Each scene shows the same named points in several views. A view is turned or mirrored, and shifted as a whole, has a little noise and may leave points out.
In the rows, 128 means zero.

Scene 1
View 1
j921: [101 116 170 131  74 136 128 123  79 151 133 157 112 147  82 130 114 144
 140 103  95 130]
j64: [126 131 143 126 129  91 114  57  85 132 132 140  89 138  91 154 114 157
 116 150 131 174]
j787: [ 93 104 181 142  51 159 136 154  79 152 148 169 124 147  92 122 124 141
 161  75  80 114]
j143: [128 109 136 161 144 129 138  62  88 128 156 169 100 132 107 162 130 166
 145 119 141 184]
j540: [131 105 171 126  42  85 120 125 103  98 220 132  97 130 205 139 158 172
 162  96  90  96]
j588: [100 138 156 115 114 117 111  80  73 167  85 148 101 151  26 139  87 137
 106 147 114 164]
j216: [119 116 149 144 113 121 128  83  85 134 149 159 102 137 103 150 125 159
 141 118 122 161]
j968: [121 116 141 152 145 127 133  63  83 137 134 165 101 137  83 157 120 158
 133 130 140 187]
j323: [103 124 163 125  93 123 122 100  79 151 121 152 106 147  68 135 108 144
 129 123 105 147]
j269: [ 88 108 171 151  79 177 143 139  72 168 118 180 127 151  48 124 109 135
 154  84  93 138]
j256: [115 119 130 164 176 146 139  47  75 153 109 179 105 137  41 162 107 155
 131 132 152 216]
j336: [111 115 159 140 100 130 129  99  82 142 138 158 108 142  89 141 118 152
 141 112 111 154]
j665: [ 92 126 172 120  74 132 121 119  72 164 107 155 112 153  49 126  97 135
 129 116  93 135]
j249: [132 102 156 151  90 113 134 100  97 106 203 154 101 128 171 152 154 172
 164  96 115 136]
j291: [124 105 154 152  98 120 134  98  92 117 185 160 104 132 145 150 143 168
 158 103 117 146]
j716: [ 97 121 178 122  52 131 121 136  79 151 133 152 112 148  86 124 115 140
 143 102  83 115]
j662: [110 127 155 124 111 112 116  82  78 149 115 148  99 145  68 143 105 147
 119 135 117 160]
j795: [118 122 149 137 121 113 125  74  83 140 132 154  98 138  84 150 115 155
 128 132 126 170]
j294: [ 94 109 186 130  34 146 129 158  80 149 152 160 123 149 101 119 122 140
 158  79  75 100]
View 2
j291: [133 122 143  91 192 177 128 121 111 112  71 143 175 163 151 159 103  86
 168 107 135 108]
j787: [ 85 192 124 119 170 177 108 113 146 115  85 140 128 173 145 163 140 140
 208 113 169 103]
j665: [ 86 194 127 112 111 150 135 137 152 110 107 125 133 117 127 133 123 125
 194 119 151 108]
j249: [143 107 142  90 208 178 115 113 105 117  61 140 181 187 156 168 102  81
 163 101 128 106]
j662: [112 155 138  96 115 148 155 148 135 107 105 130 160  95 127 123  99  93
 172 117 134 114]
j143: [138 119 155  82 177 183 170 132 108  98  88 163 186  98 138 141  89  68
 165 118 142 122]
j323: [102 170 134 103 122 153 143 140 141 109 101 130 148 112 129 131 111 105
 184 115 145 110]
j588: [ 96 178 135  99  84 140 167 159 148 105 119 129 148  64 115 109 102  99
 181 124 139 118]
j716: [ 91 183 123 114 135 155 111 128 150 120  94 121 131 160 135 148 126 129
 194 111 147 104]
j540: [138 102 123  97 196 156  68 111 109 133  50 108 169 245 161 178 109  95
 155  87 106  90]
j64: [132 123 144  84 122 148 162 152 120 106  98 129 179  92 127 121  84  69
 154 114 116 116]
j795: [121 141 144  91 137 160 160 144 124 103  98 138 170  97 131 130  96  84
 168 117 137 117]
j269: [ 77 211 132 117 152 182 142 119 151 102 100 155 128 124 137 150 139 138
 217 124 184 112]
j968: [129 135 153  84 152 174 179 143 119  97  97 159 178  80 131 131  90  74
 169 121 144 123]
j336: [108 161 135 102 149 165 138 130 133 109  89 139 154 133 136 144 113 107
 184 115 147 110]
View 3
j336: [116 124 136 135 135 113 127 113 106 114 129 148 135 129 113 133 123 165
 107  72 106 147]
j269: [106 116 139 114 158  68 113 106 105  89 147 195 152 118 140 120 107 174
 136  67 126 140]
j216: [123 127 137 141 125 123 127 113 104 116 122 134 124 143 102 137 122 166
  90  73  99 154]
j921: [105 127 138 124 155 103 139 117 113 122 145 164 150 112 129 140 122 168
 127  64 113 139]
j323: [113 122 122 139 137 113 129 112 109 118 124 156 144 102 120 120 132 157
 122  68 112 141]
j787: [ 97 130 156 100 178  84 149 119 119 125 172 183 158 128 138 162 102 187
 131  57 122 137]
j968: [137 115 127 154 106 122 102 102  94  92 102 133 114 147  93 110 124 157
  80  83  97 158]
j256: [144 100 113 160  91 100  68  89  79  55  84 152 109 145  94  78 123 148
  81  90 107 159]
j588: [118 113  96 160 118 110 105 101 102  97  97 161 145  75 123  81 153 134
 136  74 116 137]
j291: [124 134 157 128 138 133 151 121 111 135 143 122 121 167  96 170 110 181
  76  70  90 156]
j143: [138 119 140 147 108 127 109 107  94  98 109 123 107 169  85 128 116 166
  65  83  92 162]
j716: [ 96 131 138 118 166 105 152 122 121 135 155 167 160  98 136 147 125 170
 137  59 116 135]
j294: [ 91 136 156 100 183  91 164 126 125 140 176 176 164 116 141 169 109 187
 137  55 118 134]
j662: [120 119 115 153 121 123 120 107 104 112 109 146 135 101 111 109 142 147
 115  71 106 143]
View 4
j336: [133 140 176 120  83 123 137 124 149 113 110 180 125 144 126 118 104 108
 117 140 118 117]
j269: [123 112 195  88  79 121 149 145 141  92 114 191 127 173 164  50 101  84
 126 151 114 103]
j921: [136 121 186  93  93 116 146 122 141 105 106 174 120 151 137  94 113 103
 117 154 129 118]
j588: [117 114 175 143 105  68 130 143 124 153  99 207 157 165 132 124 132 114
 172 142 114 120]
j216: [135 157 165 137  72 140 130 123 161 105 117 177 123 135 119 133  93 113
 107 128 113 117]
j662: [126 133 170 137  95  95 131 128 140 138 102 190 140 150 119 137 121 119
 142 140 120 122]
j249: [157 173 167 108  71 170 135  88 173  83 115 143  92 107 101 149  86 120
  57 137 132 125]
j64: [133 151 157 161  89 102 121 119 149 145 106 186 140 133 100 174 116 128
 131 128 117 128]
j540: [176 156 181  65  95 167 148  53 168  76 100 114  69  97  89 152 102 129
  34 159 167 140]
j787: [140 116 199  64  85 135 156 118 146  78 110 165 105 154 150  61 101  92
  95 161 134 113]
j795: [129 148 162 148  83 113 126 126 149 130 110 188 136 140 115 145 109 118
 131 131 112 121]
j291: [148 165 167 115  72 158 135 102 170  92 117 156 102 119 109 138  91 117
  75 134 125 122]
j294: [145 110 204  50  97 132 160 105 143  81 104 158  98 151 145  65 110  98
  89 168 146 120]
j256: [105 168 144 203  53 117 109 169 161 138 127 222 166 155 132 141  89 105
 161 101  67 103]
j716: [139 111 197  73 102 111 152 111 135 103 101 168 114 153 138  87 118 105
 111 165 143 122]
j323: [129 124 178 115  95 102 138 126 138 124 104 184 133 153 128 116 118 111
 134 147 124 121]
j143: [129 175 151 165  60 143 121 131 169 112 125 186 132 129 113 152  88 115
 111 112  98 114]
j665: [127 105 193  96 103  91 146 129 130 122  99 187 133 167 143  90 126 102
 141 158 128 119]

In a view up to two points have been moved. Name them for each view, in the order of its rows, or write -.
view 1 | -
view 2 | j336
view 3 | j269
view 4 | j216, j256

Scene 2
View 1
j888: [137 133 182  86 137 100 121 133 206 105 113 119 138  90  49 133 125 120
 141  72 140 144]
j48: [143 132 155 123 110 108 130 137 174 101 103 133 147 114 108 136 113 120
 125 114 187 137]
j68: [143 135 154 123 110 105 130 138 175 103 103 137 150 116 103 137 113 121
 126 116 186 138]
j218: [107 124 164 123 103 124 101 113 186 115 139  90 139 103 140 129 114 129
 122  93 175 137]
j679: [165 135 168 101 134  95 153 151 181  91  79 154 149 109  56 139 121 113
 134 100 171 144]
j361: [120 123 155 133 100 122 120 120 171 106 121 106 143 111 151 135 113 122
 116 105 193 137]
j112: [149 129 166 111 123 105 144 141 181  97  94 135 146 107  85 139 120 114
 129  96 177 143]
j137: [125 141 153 123  97 108  93 123 186 119 136 115 146 112 109 127 107 134
 130 120 173 130]
j597: [113 148 168 101 105 105  61 116 212 132 160 102 141  99  68 119 109 141
 143 103 138 129]
j661: [122 113 164 127 112 125 142 124 170  95 108 104 138 106 152 140 120 115
 114  88 193 143]
j490: [166 120 144 144 111 112 186 152 139  76  61 155 154 128 145 150 115 104
 109 124 228 144]
j156: [160 141 159 108 121  95 138 147 181  97  93 150 152 112  64 136 114 120
 134 112 173 139]
View 2
j68: [135  98 122 136 109 155 141 114 128 110  91 155 124  95 136 127 117 156
  88 101 145  89]
j156: [144 107 130 145  87 168 148 118 132 106  79 156 113  87 125 101 102 146
  72 102 161  80]
j361: [127  94 107 133 135 135 128 116 123 124 105 164 144 111 153 149 130 173
 118 100 124 108]
j597: [166 122  72 199 115 151 115 146 123 106 102 177 128  58 118 140  78 137
 150  95 154 101]
j218: [132 103  93 150 140 131 120 124 121 128 107 175 150 110 151 150 120 173
 140  99 121 112]
j137: [145  99  97 160 125 149 129 126 124 105 107 159 132  77 132 153 112 150
 123  97 142  99]
j490: [107  75 163  82 112 152 161  88 134 118  84 140 129 133 154 121 155 181
  42 105 132  87]
j112: [137 111 126 143  96 156 141 119 131 120  80 165 127 106 139  99 106 158
  84 102 151  87]
j679: [140 114 137 143  79 168 149 119 134 116  70 159 116  98 129  79  99 150
  62 103 165  76]
j48: [132  99 122 135 112 152 141 114 129 113  92 157 129  99 140 126 119 159
  89 102 143  92]
j661: [123 100 118 126 128 133 132 114 125 136  95 171 149 129 159 128 127 181
 110 103 121 107]
j888: [155 137 104 181  86 157 129 138 128 127  75 185 126  93 128  76  71 146
 108 102 159  89]
View 3
j68: [130 118 132  98 153 120  98 107 160 156 145  93  72 124 135 145 107 133
 140 169 102 108]
j48: [130 118 129  99 149 118 100 108 160 156 145  95  70 122 136 146 107 130
 140 169 103 109]
j361: [147 125 116 107 143  92 105 111 139 148 148 123  72 116 163 147 135 147
 131 183  99 121]
j137: [146 113 135  97 173 118  90 109 145 144 143 108  71 123 154 127 123 173
 142 186 100  93]
j490: [117 129 126 107 101  99 110 113 163 190 152  84  70 108 129 165 102  52
 131 170 101 142]
j156: [116 112 136  93 165 145  98 101 180 155 144  75  71 132 113 149  86 133
 146 149 107  99]
j112: [119 120 121  96 154 129 107 100 179 147 144  92  75 134 120 158  99 137
 140 144 107 110]
j661: [138 129 102 109 130  90 117 106 151 146 149 127  75 121 154 162 130 137
 129 168 102 130]
j218: [152 122 110 103 160  97 107 106 141 132 146 133  74 125 166 144 140 182
 133 179  99 110]
j679: [108 118 128  93 159 148 106  98 194 152 143  73  74 136 103 162  80 126
 146 133 109 104]
j888: [118 115 117  91 189 155 107  90 196 118 141  95  75 150 111 158  91 192
 149 124 111  90]
View 4
j112: [120 105 103  75 164  73 138 131 122 127 150 165 110 161 150 161 120 112
 145 121 114 162]
j156: [111 111 105  55 165  80 141 133 111 134 146 173 101 176 158 153 112 115
 160 132 115 161]
j48: [131 119 112  71 150  79 124 135  99 121 147 174 113 165 158 168 124 130
 133 135 123 171]
j68: [131 116 111  73 149  77 125 134 103 123 149 172 114 163 157 168 125 128
 133 130 123 173]
j137: [147 117 110  88 126  87 124 138  88 109 123 183 107 165 152 172 126 159
 114 139 123 145]
j490: [123 131 129  58 182  58  92 131 106 135 199 152 150 154 173 182 133  90
 142 124 143 244]
j661: [151 108 106 109 145  69 114 133 120 109 156 157 137 131 142 181 144 124
 103 110 126 178]
j888: [116  86  86  84 154  84 168 130 134 125 121 169  86 160 132 145 115 123
 150 118  96 113]
j218: [161 106 103 115 122  81 122 138 103  99 127 170 121 140 136 179 142 155
  92 122 120 145]
j597: [142 103  95  93 115 100 154 140  94 104  94 192  83 171 139 156 116 174
 119 141 103  95]
View 5
j661: [ 93 142 133  90 169 102 166 147 145 128 104  82 101 136 111 127 140 107
 156  89 133 138]
j156: [ 82 141 121 133 211 122 154 146 138 183  91 129 133 111 120 104 132 135
 147  87 161  90]
j679: [ 88 140 120 139 215 120 149 156 145 173  83 138 127 107 130  92 136 127
 142  97 165  84]
j48: [ 83 141 126 111 187 112 160 141 135 167 105 106 127 124 107 116 133 124
 157  81 146 115]
j597: [ 79 158 153 149 223 132 206 134 101 191  97  76 121 132  99 175 137 177
 133  69 145 110]
j490: [ 84 124 103  73 154  94 120 145 163 148 116 130 137 121 112  65 125  76
 181  90 148 119]
j361: [ 87 144 135  91 167 104 172 135 133 144 112  76 114 138  99 138 136 119
 161  77 130 140]

In a view up to two points have been moved. Name them for each view, in the order of its rows, or write -.
view 1 | -
view 2 | j218
view 3 | j888
view 4 | j48, j490
view 5 | j597
